Points, in no order, along strands that fork and pass close to each other.
Two points are linked if the straight distance between their rows is under 153. Some points are linked to none.
vol: [ 31  15 -27  33  69  -7  14  27 -20  72  44 -25 -12 -26 -48 -14 -37 -25
  -5   9  12 -20  26 -63   5  11  -8 -27  24  42  -5  18 -13  16   5 -25
  14  41  23  19  65   6 -30 -12  15  -2 -43   2 -14   5   1]
posid: [ 46  26  15  64   4 -11 -40  10   1  28  44 -27 -19 -42 -56  -4   1  15
  12   3 -18 -28   4   0  -5   5  -4 -34  40  28 -23  43   2  16  18 -30
  -9  13   8  50  61 -25 -28 -39  13   4 -23  15  -6  26  18]
guzos: [ 44 -46  48  29 -53 -23  -5 -52  -1   0   7 -10 -37 -24  -4 -37 -23   6
  72  18   3  26 -42  31   2  -7  33 -10 -18 -29  64 -32  -5 -19  12 -45
  19  74 -51 -14 -28 -22  35 -24  -7 -30  32 -37  32  48  29]
monuz: [ -2   4   3   2 -11 -34 -21   7 -65 -53 -13  13  16  39   9 -11   3  -9
 -23  48 -20   3 -22  49  -7  21 -73 -10  23  27 -48   1  20 -29 -27  45
 -18   3  31   5   5   8  12 -12   6  64  27  -6  15 -35 -37]
Suv: [-25   7 -13  -4 -14  11 -19 -59  54 -41 -49   1 -14 -31 -11  31  32  57
  13  10 -32 -10  -8  33 -61   5 -12  -3   0 -15   9   9  -2  23 -21  41
 -38 -12  28  16  -2   1   3  32 -17  51   5  76 -14 -30  15]
Zoz: [-12 -39  10  -4   9  28 -11  33  47 -49 -19  27  10  39   9  18  24  51
 -37 -34 -39  -4  26  13   0  17  -2  43  -2  28  -2  35  17  -8 -47  35
  -1 -32  14  -5 -16  28   5   4  40 -47 -65   5   1 -22   6]
mozo: [-19   6  17   1 -17  -9 -29  -9  -2 -17  -7  23  -3  35   1 -45  -2   8
   7  10  -5  38  21  17  23 -29  21  29 -33 -38  58  24 -13 -49  46 -21
  31   1 -40  -2 -48 -21   8 -17 -32 -36  22 -26  25   2  28]
raka: [ 22   8  28  20  -2  14 -43   3  43 -45 -21  11  -9  28 -20   4  18  73
 -25 -22 -62  -5   9  44  13  19 -20   8  31  20   8  56  -5   0 -18  19
  -5 -32  -4  46  22   1 -17   5   5  -2 -24  -4  14  -8  39]
dekem: [-25  29 -31 -60   1  -2  -1 -14 -34  18  10 -46  30 -14  17  20 -23 -54
  -2  10  68  33 -28  -5  16 -57  23 -45 -26 -61 -16 -85  32 -11  58  -9
  -3  14   5 -10 -32  11  15  -5 -10   6  39  38 -31  12 -58]
Kalan: [ 24  -6 -24 -24 -17  -2 -35  50 -73  -2   9  -7  42  34  33 -37   1 -58
 -22  33  70  26  22  31  55 -66 -13   9   5   7 -15 -26   9 -45  36 -25
  32  -4 -10  -3   2  10  -5 -44 -15   1  51 -62  23  -1  -3]
sezil: [-23  36 -24 -28   3 -16  -3 -18 -35  23   8  -3   2 -28   9  16 -10 -48
   2  14  43   6 -41 -22   0 -31   8 -16 -12 -14 -40 -65  30   5  13  10
 -28  20  21 -15  -3  -1   6   8   2  41  19  56 -40   8 -47]
nalo: [-36  13 -27 -65 -13   8   9  30 -55   0  -7   6  43  27  31  -4 -13 -56
 -32  14  49  39  37 -18  42 -56  14  26 -34 -29  -4 -23  34 -36  67 -31
  22 -44 -16   6 -40  -2 -23  -7  -7 -22  14  -8   4   0 -18]
mot: [-35  15  -4 -51  -3   9 -11  18 -28 -24  -3   8  34  61  16   8   0 -34
 -37  15  20   8  13  23  49 -41   4   5 -17 -23 -14 -22  34 -21  15   9
  25 -23  -1  -6 -23  11  10  -6  11 -13   2  11   4   2 -28]
beso: [  4  38 -40  -6  10  18  13  24  69  37   3 -31  19  -4 -55  36  16   9
  10 -12  29  -1  60 -35  44 -19  42 -18 -27  -9   9  -5 -18   8  48 -37
  54 -30 -10 -13  43 -49 -30  13 -39  -1 -38  26 -13  60 -13]
beki: [-22  29  -4  -3  -7  -4 -70 -47 -27 -55 -25  25   0  25  18 -30  12  35
 -13  39 -46  42  17  43  12 -13 -26  -1  11 -24  11   9 -12 -23  20  23
 -11   7  -5  10 -32 -28  13  -6 -12  50  21  -3  18 -32  -3]
Rukav: [  -6  -29   -2  -69   31   -2   71   23  -86   67   35    1   36  -19
   12  -33  -51 -104   -9  -11   37    7    0  -77    0  -50    5   18
  -29   21  -16  -69   -2   -3   26  -25  -24  -11    2  -36  -11   37
    1   -4   -1  -24   36  -61  -31  -21    2]
nekup: [-26  21  -1  32  -4   1 -18  25 -14  10 -18  58   0  10  28 -41   5 -11
   8 -16 -22   6  38 -35   8  16  19  39 -32  36   0  23  -8 -22  -6 -30
  -4  11 -14   6 -10  -1 -25  -5 -21 -16 -36 -10  -5 -17  56]
figoz: [-19  37 -30 -15  -6  17   1 -40  49  10  -5 -19   5 -32  -6  38   3   8
  35 -11  -2   5  -3 -25   1 -12  51   8 -38 -39   4 -36  14   3  28  -7
  13  -4  -3  -8 -18 -20  -1  23 -33   9  -9  56 -33  33  -7]
sumin: [-46  -3  -3 -25  26  -4  36   7  -6  23   6  30 -20 -12  32  12  -1 -43
 -14  -3  17 -14  21 -63 -27   8  27  18 -22  22 -27 -22  -4  25 -41  23
 -24  19  34 -29  -7  10 -11  31   7  14 -37  42 -16 -19  -6]
Meduk: [  9  29 -32   2 -17  -6 -43  61 -83 -29  -9  45  57  24  35 -58   3 -39
 -31  27   8  11  34  -2  54 -15 -34  32   5  50 -35  -3  31 -33  -4 -11
  15  -7  -3   5   5  26 -33  -8 -10  50  16 -45  14 -35   4]
mudet: [ 35  -3  27  19  -7  17  44 -23  85  25   2  -4 -40 -29 -20  38   8  36
  37 -57 -22  -9 -23  16  -3  35  54  -1  -1 -40  23   3 -19  25 -19  15
 -17 -19 -15   6   5  -7  13  28   8 -36 -27  12   0  50  -6]
tal: [-31   8   4   7 -11 -11 -12 -63  -8  -6 -17  11 -11 -34  23 -22   4 -10
  26  16 -25  33 -15   6  -8  -5  24  24 -22 -43  44 -25  20 -33  27 -11
 -10  40 -29  -6 -63 -18  10  12 -29   9  19  20 -11  -9  32]
mizo: [-36  23 -38  -5 -22 -11  -9 -51  29 -37 -54 -13   2 -29  -9  48   9  34
   7  40  -8   3 -20  40 -82  -3 -33 -19   7 -18 -14 -18  12  39 -33  50
 -46 -12  55  33  -6   0 -17  22 -13  83  13  92 -28 -28 -20]
zimef: [-40  -5   9 -26  20  11  -2  14  -4 -36  -4  14  13  55  20  31   9  -7
 -42  -3  -3 -11  -6  12  20  -4  -1  14   4  -5 -31 -20  37 -11 -26  34
  -1 -15  23 -25  -7  25  17  18  29  -3 -19  25  -1 -20 -34]
malap: [ 19  43 -25 -44   6  25 -39 -45  20 -18   9 -65  21 -11 -24  45  15  29
   0  -3  12  -9 -22  31  14 -34 -10 -63   4 -70 -24 -31  17  24  43   4
  16 -10   5   8   5  -9  17  18 -17  35  49  52 -31  41 -61]
Muno: [-15 -12  23  48 -35 -45 -21  -2 -38 -52 -36  43   3  12  42 -66  16   5
  31  34 -50   3   3  19 -37  42 -43  30   8  45   5  26 -12 -17 -34   9
 -18  41 -14  -5 -12  -8  14 -34 -30  41  48 -66   7 -74  37]
silu: [ 28  55 -25   1 -10   5 -47 -10 -25  13  11 -31  11 -20 -24  -4  16   4
  14  13  33  22  -9  10  27 -33   6 -40  -3 -21   0 -26   8 -11  31 -20
   0  30 -15  12  13 -15   3 -28 -21  20  19  30 -26  30 -10]
parez: [-25 -31  35 -24  10 -30  39   7 -31 -28  -8  -3 -22  14  21  35  -8 -31
 -18   6  29 -31 -43  11 -49  27 -41 -11  17   7 -31 -17  11   8 -66  57
 -52  -9  62 -28  -3  32  21  37  27  50  -4  37  -4 -33 -67]
vube: [ 56  33 -18  33 -26 -11 -70  55 -44  20   3 -20  22  10  -3 -27  12   8
  12  31  28  25  50  21  61 -25   1  -9  17  42  12  53 -28 -20  32 -45
  37   5 -12  39  57   1 -34 -64  -3  -7  -7 -45  24  18  37]
zos: [ 30 -38  45  38 -16  10   3 -10  41 -10  -4  34 -52  -2  26  -4   8  63
   5 -29 -42 -17 -39  47 -32  72   5  14  32  -2  31  45 -20  14 -31  37
  -7 -24 -31  25 -15  -9   8 -18  21 -59  -2 -40  18 -11   9]
nodo: [ -9  25   8  33  -5  -2 -34   9  22 -21 -22  21 -21   0 -23   4  20  32
  -9   4 -42 -17  14  -6 -18  23  -5  16  13  23 -16  42  -1  12 -20  16
 -29  10  22  35  20 -16 -24  -3  -8  27 -26  34 -13 -16  35]
Ruze: [ 32 -34  50  24  28  16  33   6  19  13  35  -7 -56 -23   4  25 -13  20
 -16 -34  -6 -42 -30   5 -28  71   1 -16  58   1 -20  39   4  39 -46  54
 -35 -12  20  27  14  -3  -3  24  39 -17 -14   1   3   6 -26]
debab: [ 24   8  10  -5 -15  17 -15 -36  44 -31  13 -36 -26  40 -33  19  22  44
  -2 -16  -4   7 -22  52  15 -24   0 -17   8 -84  25  10 -32   2  48   6
  35 -15 -28   1 -15 -11  39   6 -18 -30  50   6  15  52  -9]
Zugut: [-20   7   9  27 -18 -23 -52 -23 -30 -61 -39  38  -2  37  37 -59  18  31
   3  47 -45  26  21  41  -6   7 -32  20   3  21  16  26  -4 -24  -9  14
 -16  19  -5   6  -9 -10   1 -25 -19  47  23 -26  15 -58  23]
posu: [ 39 -42  52  34 -43 -25  10 -26 -10  49  12  25 -20 -39   9 -37 -16 -10
  67   9   8   4 -42  13  -6  22  34  -5  -5  12  41 -18   1  -1 -21 -42
   8  56 -45 -16  -8  -6  29 -23   5 -26  16 -57  21  47  35]
gane: [-11 -36  19 -35   3   8  77  35 -61  59  25  13  48   4  25 -54 -42 -87
  -9 -18   1  -6  12 -70   2 -18   8  42 -29  24  -3 -23 -18 -11  17 -43
  -6 -13 -20 -41 -15  37   4  -9  -2 -43  34 -96 -11 -27  27]
maf: [-23 -18  12  18  -5  10  41  14 -19  33  -4  64   0 -12  47 -60  -4 -30
   3 -20 -29  10  21 -62 -18  22  20  63 -31  47  17  22 -14  -9 -22 -35
 -14  15 -15 -22 -27  21  -9   9 -22 -20 -24 -56   0 -30  61]
kegu: [-26  23 -11  -2  -8  -2   5 -39   8  11  -5   5  -5  -8   7 -11  -7   2
  18   2  -4  31   8 -11  21 -24  46  33 -43 -43  55  -7   5 -45  47 -34
  12   9 -39  -8 -57 -24   3   9 -38 -31  -4  -1   1  10  31]
Nufu: [ 55 -18  18  42  -9 -42 -21  13 -67  -1  31 -39 -13 -36   3 -27 -64 -20
  22  29  21 -44 -68   3 -31  39 -76 -28  40  69 -58  22  -4   6 -37 -13
 -21  25  -6   2  40  15  19 -41  30  56  65 -36  17 -40 -13]
siget: [-12  13  11   5   2   9 -28 -35  37 -36 -13  -2  -6  52 -14 -10   6  46
  -4  -1 -25  15   4  41  28 -32   5   2  -6 -51  51  27 -27 -21  29   7
  31 -14 -22 -12 -44 -13  26   0 -13 -24  24 -10  29  12  11]
sada: [ -1 -36   6   0 -27 -19  -1  27 -27   8  11   8  14  39  28 -52  -5 -31
   2  16  22  35  30   2  36 -37   3  35 -28 -13  35  24 -17 -46  61 -52
  36   3 -46 -16 -35 -13   9 -38 -28 -55  38 -75  27  -5  35]
doket: [ 70 -24  24  41 -15 -21  -1  -4 -27  77  21  17  -7 -46  -7 -30 -29  -7
  55   9  20   5 -38 -12  -8   9  21 -32   0  37  22 -14 -11   6 -11 -51
   5  62 -33   8  36  12  14 -35  10 -29   4 -44   0  36  39]
mes: [-28 -33  34  16 -10 -14  37  28  -2 -40 -44  47   6  -4  43 -21  15  13
  -8  15 -13  -5   7  15 -82  44 -33  20  -3  59   8  27  -1  -2 -95  32
 -36   1  36  -3 -17  41   2   1  -4  38 -23  -4  -7 -62   7]
fipib: [ 41  15  -8  24 -11 -14 -59  44 -67  17  14 -15  25   1  19 -23   0 -20
  17  32  53  28  22  25  35 -38 -11 -21  14  29  -7  -3 -14 -24  32 -47
  28  33 -18  10  43   0  -4 -68 -14  -3  35 -44  18  -3  30]
siro: [-44   2 -23 -35  31  33 -12 -39  95 -17  -8 -34  20   0   5  86  52  48
  11 -23 -11   5  -8  -7 -24  -2  24  14 -22 -27  -8 -38  21  20   6  39
  10 -52  35 -19   5  10  -3  53  -7  13  12  85  -4  20 -27]
finin: [-22  18   0  24  -6  15 -21  -4  79 -32 -43  27 -19 -17 -18  14  30  60
  11 -11 -45   0  37 -19 -27  25  13  32 -14  25  16  30 -16  16 -22   5
 -30  -1  16  29   5 -13 -28  12 -22  17 -58  52 -21 -24  61]
muzo: [-32  -9   9 -35  -9   9  -7 -56  -6 -44 -12  -8  -8  42  18  21   5   9
 -18   8 -31 -15 -42  57  -6  -9 -28 -23  28 -57   6 -23   3 -11  -1  37
 -10 -18   6 -29 -36  11  50   8  31   2  32  22  11 -12 -60]
gidup: [ 12  14 -11 -42   4  27 -17 -60  38 -24  11 -52  -6  23 -16  62  20  42
  13 -10 -16  -9 -28  47   3 -30  -9 -35   4 -92   9 -17 -13   6  31  18
  23 -18 -10 -13 -28 -14  43  31 -15  10  59  48  -9  35 -38]
Basiz: [ 34  -5  25  39  -2 -25 -16  23 -49  52  28  17 -12 -29  -9 -33 -28 -22
  34  19  13 -17 -32 -16 -11   9 -11 -12   5  47 -15   4 -15  -1 -21 -29
  -3  41 -12 -13  29  21  14 -38   8   0  22 -46  -3  -7  29]
Dezel: [ 65 -12 -22  59  16 -14  21  39  49  61  33 -22  -6 -15 -64   1   0   5
 -11 -10  15   1  42 -10  10   4  16 -42  41  14  15  46 -38  26  42 -64
  46   3  -8  29  87 -39 -27 -29  12 -27 -59 -30  -4  41  21]
guv: [-12  26   3 -26  26  23  -6 -18  76 -34  -9 -26 -10  -2 -22  70  34  45
 -12 -32 -35 -31 -12  13   0  -2   4  -4   4 -17 -11 -10  18  14  -3  35
  -3 -37  32  11  17  -4  -8  27   8   3 -10  56   8  10 -10]
nores: [ 23  -1 -29  51  41  17  -1  65 -33  45   9  24  25  13 -13 -52 -26 -13
 -37  -5  -7  -8  55 -58  34  29  -8  11   4  62 -21  52 -21  21 -17 -38
  36  24  -1   6  30  17 -29 -15   2 -36 -51 -56  22 -22  31]
tulub: [-34 -12  -3 -28  -1 -16  19 -14   8 -47 -34 -12 -14 -18 -10  57   6  12
 -15  20  13 -30 -19  23 -81  17 -26 -18  21   4 -27 -13  11  23 -61  70
 -61 -27  68   8  13  16  -2  25   9  50 -13  82 -11 -31 -37]
guzin: [ 39  -6   6  27 -38  -4 -34 -62  14 -14   4 -45 -23 -27 -31  -9   3  33
  55  16 -16  31 -26  28  -2 -22  28 -32 -18 -71  48 -32 -13 -23  29 -41
  17  54 -51  -6 -31 -38  32  -9 -36  -8  32  -2   2  50  24]
Riza: [-28   8 -15 -28  12  30   3  23  78 -27 -25 -15  20  52 -27  50  15  43
 -23 -34   2  14  45 -11  56 -26  23  20 -27   2  26  26   3   0  12  -2
  71 -71  -3 -20  -1 -19  -9  24  -5 -33 -46  18  29  49  15]
bupem: [-23  -9 -22 -23  36  19  64 -21  79  43  37 -29 -37 -28 -40  67  12  -2
  35 -37  12 -28  16 -70   1  22  50 -24 -16  -1 -10 -33 -16  52 -27  35
  -1  -5  30 -29  10   2  -7  58  16 -15 -67  43  14  36 -27]
ziki: [ 19   8  -8  19 -25  -3 -29 -87 -19  -8  -8 -23  -6 -64  -3 -21  -1  15
  50  19 -23  26 -37  10  -6  -8  36  -3 -25 -63  47 -57  13 -23  23 -30
  -7  75 -39  -2 -48 -35  15  29 -29  27  19  29 -19  29  24]
damo: [ 10  34  -5  -2 -21  -8 -68 -34 -32 -17 -11  -7  -8   5  -5 -31   7  14
   9  33   4  29  -6  32  17 -20  -3 -35   0 -37  12 -20   1 -18  33  -6
  -2  27 -27  -3 -20 -18  20 -30  -5  25  41   1   9   2  -9]
ven: [ 38 -55  47  45   4   4  21  11   8  -5   7  21 -56 -27  26   8 -13  43
 -19 -21 -36 -46 -54  39 -37  99 -14  -5  62  17  -6  61   5  32 -46  63
 -30 -22  -1  32   7  -9  -8   3  20 -18  -5  -9  15 -26 -14]
risu: [ 43 -24  54  17 -37  11  39 -36  55  16  12 -10 -56 -18  -7  34  10  25
  43 -50  -4  -4 -53  43 -19  33  43 -22  22 -71  38   5 -10  25  -7  20
   2 -10 -33   5  -5  -2  42   7  10 -48  11  -9  14  67 -13]
lemar: [-12   8 -36 -45 -17   3   4 -15 -35  14   9 -42  29 -17  10   6 -10 -45
  -3  23  75  57 -12  11  34 -68  14 -26 -30 -81  19 -57  21 -38  86 -30
   9  19 -29  -2 -43 -15  13  -5 -21  -9  48   9 -11  11 -28]
tob: [-41  12 -41 -18  16  23  30 -15  61  30  12 -24  -6 -41 -14  69  21   3
  42 -26   4  -6  12 -64 -10   7  60   2 -32  -7 -15 -51  10  20  -9  20
  10  -3  23 -22  16 -14 -23  50 -11  18 -33  71  -9  34  -6]
fuvuv: [-22  23 -39 -29  -4  20   7  37  37   4 -16 -27  29  24 -21  28   4   0
 -18  -8  36  19  54 -13  69 -44  27   2 -34 -11  10  16  -4  -5  41 -14
  54 -46  -5 -18  20 -32 -25  12  -8 -17 -30  16  10  55 -10]
Sito: [ 18 -13   3  -6  24  27  75   2 100  34  30 -20 -37 -12 -31  62  10  18
  15 -61  -5 -16  12 -19   3  33  46 -11   1 -22  10   3 -29  52 -18  13
  22 -25  11  -1  17 -14   2  30  25 -43 -58   5  11  52 -29]
virir: [ 56  -6 -13  33  41  -4  46  10  34  79  53 -39 -35 -36 -74  10 -26  -1
   4 -10  12 -19   1 -42 -12  22  10 -44  42  16   7  18 -17  44  10 -29
  19  20  11  40  66 -13 -21 -11  28 -23 -57  -3  -8  48  -6]
lifo: [ -53  -10   -6  -78   36   -4   61    6  -53   52   32   11   20  -16
   29    8  -36 -107  -19   -2   40  -10    8  -81   -1  -30   27   26
  -37    6  -24  -74   24   11   12   -8  -24  -23   27  -40  -27   18
   -5   28    6  -11    8    2   -8  -13  -37]
kupav: [-50  -3 -15 -10 -17  -1 -15 -28  34 -65 -56  47   0   7   0   0  30  48
   7  34 -31  20   2  34 -65   8 -28  14 -11   6  25  19 -10   1 -39  39
 -40  -7  24   8 -15   3  -5   6  -1  43 -20  41 -13 -55  23]
Tude: [ -9  -7  16 -18 -16  -6   3 -65 -12 -40 -19 -10 -46   3  11  35  20  24
   6  -3 -24 -25 -55  63 -35  18 -39 -40  40 -34  -1 -10   0  -6 -18  60
 -52 -12  23 -11  -5   6  33  18  11  26  45  45   5 -18 -58]
lom: [  8  -8   6 -15  45  19  35   4  69 -14  39 -48 -27  -5 -41  68   7  13
 -35 -42 -20 -71  -7   6  10  10  -8 -26  33 -14 -28  11  31  38 -13  34
  12 -32  49  30  25 -20 -17  36  28 -18 -27  38  13  31 -38]
tav: [ -4 -43  10 -24 -20  -9  13  57 -40  10  17  12  31  54  30 -41  -5 -71
 -16   8  47  18   1   7  42 -48   3  25 -18  -9  -9   0  -2 -38  39 -35
  33   4 -24 -26 -10  16  15 -36 -10 -40  47 -66  16  -8   2]
Lok: [ -21  -38   46  -11  -13   -5   66   24  -52   31   22   31   45    0
   59  -69  -20  -44    1  -19  -41   -1   11  -50  -13   11   11   61
  -19   37   10    9   -8   -9  -11  -15  -15   -5  -24  -47  -44   28
    7    1   -5  -14   31 -103   -9  -57   53]
kob: [ 15  14   7   0 -25 -12 -14 -69 -24 -28 -12 -36 -54 -36 -20  23  10  20
   8   0 -27 -33 -61  43 -32  12 -41 -54  54 -22 -19 -12   8  15 -11  36
 -57  14  19  11  16 -19   8  11  -9  46  43  72 -21   2 -29]
Navub: [ -5  55 -19 -35   4   2 -25 -22  -1  -2   5 -44  15 -21 -18  43   1  -9
  -7   9  28 -14 -36  -9  12 -28  -3 -34  -4 -35 -55 -59  34  22  27  23
  -8  -1  25  -2  11   0  -3  21   5  42  17  78 -38  23 -62]
beno: [-29  36 -13  32 -10   6 -27   9  33  -9 -37  54 -12  -3   7 -27  21  28
  13 -16 -35  27  52 -38  10  16  35  48 -41  30  22  33 -12  -9 -11 -10
 -15   9 -16  24  -6 -20 -39   2 -33   7 -61  14 -12  -6  92]
lamip: [ 53 -22  47  54 -18 -45 -14  -7 -56  33  20  -6 -31 -55  -9 -25 -47  -6
  53  22  12 -35 -58  -1 -27  41 -50 -27  31  63 -20   3  -8  15 -40  -7
 -36  47  -3   3  31  11  24 -27  10  48  46 -24  -5 -12  12]
fas: [ 46   0 -15  42  35 -29 -19  43 -65  11  26 -28  14 -25 -13 -36 -48 -35
 -22  43  20 -35 -23 -27 -35  26 -69 -15  40  71 -71  20  -5   3 -37  -3
 -18  28  12  12  49  22  -9 -11  19  56  16 -14  13 -37 -11]
kozu: [  5 -17  30 -17  45   7  33  -3  36   1  36 -26 -44 -13 -14  49  -3  -3
 -22 -34   4 -62 -32  -6 -16  22  -9 -17  41  -1 -33   1   5  36 -38  58
 -25 -15  44  13  13   5  -8  43  47  -3 -28  44  -3   5 -50]
Kip: [-47 -37   1 -13 -17 -14   2   5   7 -82 -52  60  23  30  19  -7  34  32
 -23  42 -36  18  11  47 -63  16 -49  18   0  29  17  34   9 -14 -71  47
 -27 -24  31   6 -13  33   8  -5   8  25 -21  17  -5 -66   5]
Rivur: [ 35  10  22  33 -12  11 -33 -13  71 -27  -8  17 -26  26 -25  -1  12  84
   1 -45 -67  -2 -13  58  -6  34  -4   9  28  -8  23  58 -19  14   5  20
   7 -39 -20  37  -3 -22  -7 -18   7 -46   2 -24  26  13  31]
mazo: [ 38  26 -31  37  20   9  16  39  82  46   7 -15  -9 -14 -79  17  14  11
   1 -22   6  -7  70 -23  34   7  32 -30  -1  13  16  30 -30  22  42 -60
  56 -12 -18  12  56 -50 -35  -6  -6 -11 -63  -4  -3  55  11]
Kiku: [ 10  66 -44   1  -7  10 -39 -19   9  15   1 -32  32 -44 -24  20  18  27
  23  -8  26  19   9 -18  33 -33  31 -29 -20 -28  -2 -24  32  11  42 -33
  17  14   0   4  13 -25 -24   8 -34  34  -7  53 -38  47 -10]
Zuz: [-35 -47  20 -27  11  -4 -10  12  31 -73 -39  61  26  41  34  -4  36  45
 -30  -9 -44  25  10  33 -34  18 -27  35  -6  29  25  36   9 -21 -47  34
 -12 -18   8 -25 -29  45  17  10  16 -22 -47   3  -7 -70  18]
fer: [ 25 -11 -15  14  49 -15   2  43 -39   2  29 -21   2  10 -17 -15 -47 -48
 -61  24  12 -41  -3 -38 -15  15 -62  -4  26  51 -59  12   8   7 -50  24
  -5  29  33   6  31  29 -17  20  28  36 -24   2   6 -29 -25]
Fus: [ -5  11 -29  -2  13   7   1  65 -86  13   3  31  53  11  22 -51 -18 -59
 -32  10  13   4  37 -32  37 -28 -20  29 -22  47 -42 -17   3 -20   6 -41
   6  -4  -8 -16  15  30 -20 -10  -4  -7  16 -63   7 -37  25]
mov: [-19 -15   2  -9  22  21  14  41  71 -28 -20  15  16  54  -3  29  11  42
 -37 -45 -20   8  38   2  26   4  17  31 -19  11  17  31  -6   2 -16   8
  40 -44   0  -3 -12   1   1   1  23 -64 -67  -2   8  10  10]
Vipi: [-23  66 -27  -1 -12   4 -66 -29  21 -20 -32   9  19 -12   3  -7  15  43
   7  -7 -21  33  44  -4  37 -19  23  16 -20 -14  32  17   0  -6  28  -5
  10   0 -10  25 -25 -31 -30  14 -39  44  -8  27 -11  11  33]
Mapa: [ 31   8 -56  37  72  17  22  58 -25  60  41 -26  10  22 -45 -28 -33 -22
 -23   6  19 -20  53 -62  26  36 -30 -21  29  58  -4  37 -12  29  12 -31
  53  35  14  24  55  18 -42 -25  12 -31 -71 -32  -1   1  13]
Gutut: [-18 -44  42  40 -35 -32  28  20 -19 -42 -33  40  21   7  53 -46   6  -2
   0  10 -28 -10 -15  18 -57  54 -49  19  -5  62  -5  24 -17  -1 -84  35
 -23  13  17 -14 -22  31  15  -4   1  41  20 -67   3 -76  13]
Kemo: [  1 -13 -27   6   0   0  21  42 -72  55  21  23  52  -6  18 -59 -27 -67
  10   1  25  14  23 -45  10 -31  -3  24 -15  43  -9 -22 -13 -18  25 -71
  -4   9 -30 -15  10  23  -3 -44 -16 -25  43 -90  -6 -23  58]
Kupe: [ 22 -46  54 -14 -32  -1  49 -24  37   3   6 -15 -42  41  15  19   8   7
   7 -30  37   0 -61  41  -1  13  19  -7  14 -76  30  15 -24  10  16  32
   9  -5 -25 -15 -18   1  55  -4  32 -54  29 -14  24  46 -46]
mav: [ 31  18 -26  32  -3  12 -33  84 -46  25  -5   9  32  23 -10 -41  -6  -4
 -23  26  16   1  71 -19  60 -12  -1  14  18  49 -16  50 -18 -20   9 -44
  50  -2 -12  21  58   9 -39 -34   6 -26 -25 -48  19   9  21]
Nik: [-39  12 -50 -47  22  19  32  30 -64  39  -7  10  44   3  26  -7 -26 -78
 -17  13  59  34  45 -58  37 -43   6  39 -39  17 -33 -37  27 -16  48 -56
  -7 -43 -14  -2 -18  -4 -31  -3  10 -32  -1 -28 -12  -3  -5]
mos: [-65  13 -35 -42  10  -2  42  -2 -53  50  -2  31  17 -37  30  -4 -15 -83
  -6   6  31  23  26 -84  -2 -28  23  43 -47  25 -27 -57  32   6  26 -40
 -25 -14   7  -2 -34  -2 -35  21  -1  -7  -8   7 -27 -12   6]
sipo: [  4 -43  47 -21 -22   3  27 -21   2 -24   7  -5 -20  59  17  19   3   6
 -24 -13   9 -27 -54  68 -14   8 -22 -19  31 -62   3  -3  -5   0 -10  35
   7 -21  -7 -13 -27  21  51  -8  44 -40  41 -19  25  11 -63]
tet: [-30 -45  48 -39  17   4  39  10  -8 -24   2  13  -7  25  45  32   7 -20
 -20 -22  13 -31 -35  13 -21  16  -6  -2  22  -2 -14 -30  26  10 -52  50
 -37 -19  32 -38 -19  49  34  40  50  -5 -13   2   2 -23 -63]

A fork is a point with three links, a tip a point with one. Leave the first point through the second and follow the links. Name the first fork or tip that comes.
doket / posu: mozo
Gutut / Muno: kob
Dezel / mazo: Kip
mizo / tulub: gane
Lok / maf: siro
ziki / guzin: fer
siget / debab: lemar

Follow the links from the first point to the second, and from the first to the third. Name the last point that the two ways share.
virir / Navub / guzin: mozo
malap / guzin / Riza: mozo
Sito / mazo / lifo: Kip
tob / zimef / mav: Kip
beno / Suv / Meduk: gane

A fork is a point with three links. Follow the links from the first point to the second and name the forks in between, in order.
tulub / siget: Kip > mozo
Muno / Nik: Kip
lemar / sada: mozo
nodo / nalo: gane
Meduk / damo: gane > Kip
Zuz / nekup: Kip > gane
tal / mizo: mozo > Kip

Name the points in between on the shortest way along the links from the first point to the second, in order.
vol / Muno: virir > Dezel > mazo > beso > fuvuv > Riza > mov > Zoz > Zuz > Kip > mes > Gutut
Riza / zimef: mov > Zoz > Zuz > Kip > kupav > Suv > mizo > tulub > parez > tet
Kiku / Tude: figoz > tob > bupem > Sito > mudet > risu > Kupe > sipo > muzo
tav / fas: sada > mozo > kegu > tal > ziki > guzin > guzos > posu > doket > Basiz > lamip > Nufu
